A landscape with many valleys, sampled at points; each row gives a point and its height.
A ball rolls from a point to whichever of its 4 nearest points has the largest drop for the distance, and stops where none of them is lower. Distance is the straight distance between rows; heights are no part of it.
(6): [-28 -21  46  22 -19  30 -26  33   9  38]  h=11.3
(256): [ 14   3 -41   8   4 -43  10 -14  -5 -30]  h=42.7
(43): [ 47  -7 -68  13  13 -53   4 -34 -19 -50]  h=49.0
(403): [ 11  68 -28 -35  40  12  16 -43   2 -27]  h=28.8
(382): [ 13 -22 -22   9  -3 -41  15  -8   1 -23]  h=8.1
(553): [  0  31 -44   2   2 -37   6 -12  -5 -25]  h=54.1
(121): [-15  19  -9   1  -5 -13  -1  -2   7  -3]  h=52.3
(571): [-24  -7  23  17 -15   5 -10  16  10  16]  h=23.9
(127): [-17  28  15  -7   0  30 -16   7   5  14]  h=23.1
(783): [-16  33  -4  -8  -5   5  -6   1   4   2]  h=38.3
(491): [ -5 -25   4  13  -6 -25  12   4   8  -3]  h=10.5
(217): [-23 -23  32  22 -14   0  -1  18   8  17]  h=16.3
(442): [  2  15  40 -10  18  74 -32  20   2  25]  h=33.2
(80): [-17  -3   8  16 -13 -14  -1   7  11   3]  h=77.7
(70): [ 74 -32 -67  -2   7 -41   5 -47 -31 -42]  h=51.3
(345): [-25   2  23  12 -11  18 -14  18   7  20]  h=19.5
(203): [-12  39  10 -15   7  35 -11  -4   3   8]  h=13.0
(288): [-20  12   5   9  -8  -5  -5   8   5   6]  h=69.1
(346): [ 37 -29 -39   3   4 -42  18 -21 -12 -33]  h=39.8
(511): [ 25  -1 -54   9   9 -53   8 -19  -8 -38]  h=48.5
(334): [  1  64 -40 -26  19  -6   5 -26  -3 -22]  h=8.5
(615): [ 16  -6  52 -10  26  89 -43  38  -1  33]  h=50.1
(189): [ -2  -1  50  -6   8  78 -45  39   1  40]  h=42.1
(694): [ -8 -26  11  16 -11 -21  12   6   6   2]  h=52.6
(107): [ 43 -46 -28  -6  -5 -33  26 -15 -15 -19]  h=44.6
(791): [  1  50  -1 -25  21  33  -2 -20   3  -3]  h=9.2
(239): [ 18 -41  -9   4  -6 -31  25  -6  -3 -13]  h=52.0
(371): [-23  15  25   1  -7  35 -24  16   3  24]  h=21.5
(688): [-22 -47  51  26 -15  12  -4  27   8  29]  h=12.4
(512): [  8 -64  30   2 -17  -9  31  11  -2  15]  h=1.7
(733): [ 44 -24 -53   7   8 -49  12 -25 -16 -39]  h=42.8
(238): [ 14  34 -65  -1   9 -47   0 -23  -8 -38]  h=66.6
(668): [  6   0 -33   8   0 -43   9 -10   0 -23]  h=37.9
(730): [ -8  26  24 -14  11  54 -21   3   5  16]  h=16.6
(55): [-10 -34  24  17 -12 -14  13   8   6   7]  h=25.4
(150): [-21  11  36   1  -5  46 -26  23   2  31]  h=20.3
(462): [  2  43  17 -20  25  50  -8 -13   6   5]  h=2.6
(729): [ 32 -48 -16  -4  -6 -30  27 -10  -8 -13]  h=41.8
(566): [ -5 -62  42  13 -17  -1  18  15   7  20]  h=2.2
(176): [ -9  48 -18 -20   8   7  -1 -12  -1  -5]  h=30.8
(126): [  3   6  46  -8  14  78 -37  30   1  34]  h=40.7
(503): [ -8  36  17 -16   9  44 -15  -2   3  14]  h=11.2
(5): [  7 -55  23   5 -13 -16  25   4   2   9]  h=16.1
(264): [-26 -10  46  14 -11  51 -39  39   4  38]  h=16.2
(192): [ 23 -27 -25   6   0 -40  21 -10  -5 -21]  h=30.7
(132): [  4  30 -49  -2   3 -37   3 -15  -3 -29]  h=58.6
(247): [ -6  49 -32 -13   7 -13   0 -15  -5 -17]  h=38.9
(789): [ 10 -47   9   2 -11 -22  27   0   1  -1]  h=32.2
(580): [  5  59 -49 -21  14 -18   3 -26  -6 -23]  h=38.0
(184): [ 10  70 -44 -35  33   1  12 -41  -5 -30]  h=26.9
(303): [  0  48 -49 -10  11 -30   2 -20  -5 -27]  h=59.4
(498): [  5  63 -24 -32  29  14  11 -35   2 -18]  h=28.5
(39): [-17  31   8  -7  -1  20 -11   1   2  11]  h=25.3
(549): [  1 -69  42   4 -21  -3  28  15  -1  20]  h=19.4
(234): [  6 -16 -12  10  -4 -33  16  -6   3 -17]  h=51.5
(360): [-24  -4  40  11  -9  47 -36  34   2  34]  h=16.7
(516): [-11  18  32  -9   5  58 -29  16   3  29]  h=24.1
(339): [  2  58 -23 -30  23  13   7 -28  -2 -13]  h=27.1
(350): [-27  -4  34  16 -14  27 -25  27   8  28]  h=14.0
(724): [-27 -35  49  25 -18  19 -16  30  10  28]  h=7.8
(653): [ -5 -47  29  17 -14 -10  19  12   2  12]  h=14.7
(670): [-14   4  41   0  -3  55 -38  33   1  37]  h=19.9
(643): [ 11 -43   2   4  -8 -27  26  -2   0  -6]  h=45.5
(722): [-20  19   9   1  -7   9 -13   8   2  11]  h=46.6
(562): [ 22 -62   8  -9 -16 -17  32   2  -7   3]  h=27.7
(493): [ 23  19 -69   6   9 -51   4 -25 -11 -45]  h=57.7
(576): [-12  24 -21   0  -3 -20  -2  -5   2  -9]  h=42.6
(805): [-10  42 -23 -12   2  -6  -2 -11   2  -8]  h=33.7
(801): [ 26 -55  -2  -9 -14 -22  32  -4  -8  -2]  h=32.7
(489): [-19 -43  45  25 -16   3   1  23   9  24]  h=12.0
(416): [ -8 -68  55  16 -18   8  17  22   5  31]  h=20.7
(464): [-15   8  -6   8  -6 -18   1   1   4  -2]  h=68.5
(25): [ -5  28 -39   1   4 -31   4 -10  -1 -20]  h=51.2

For each start below, name the point where the ball stops.
(238) -> (382)
(789) -> (512)
(722) -> (462)
(107) -> (382)
(43) -> (382)
(576) -> (334)
(730) -> (462)
(126) -> (724)
(55) -> (512)
(489) -> (512)

Call two points neighbours if one is among the 4 nearest of the other. Go from one point of each pair to the other, from neighbour to neighbour, staying as low as possible. Name the highest point that can't be avoided.
(512), (382) -> (729)
(724), (462) -> (127)
(512), (491) -> (55)
(724), (512) -> (489)
(724), (334) -> (339)
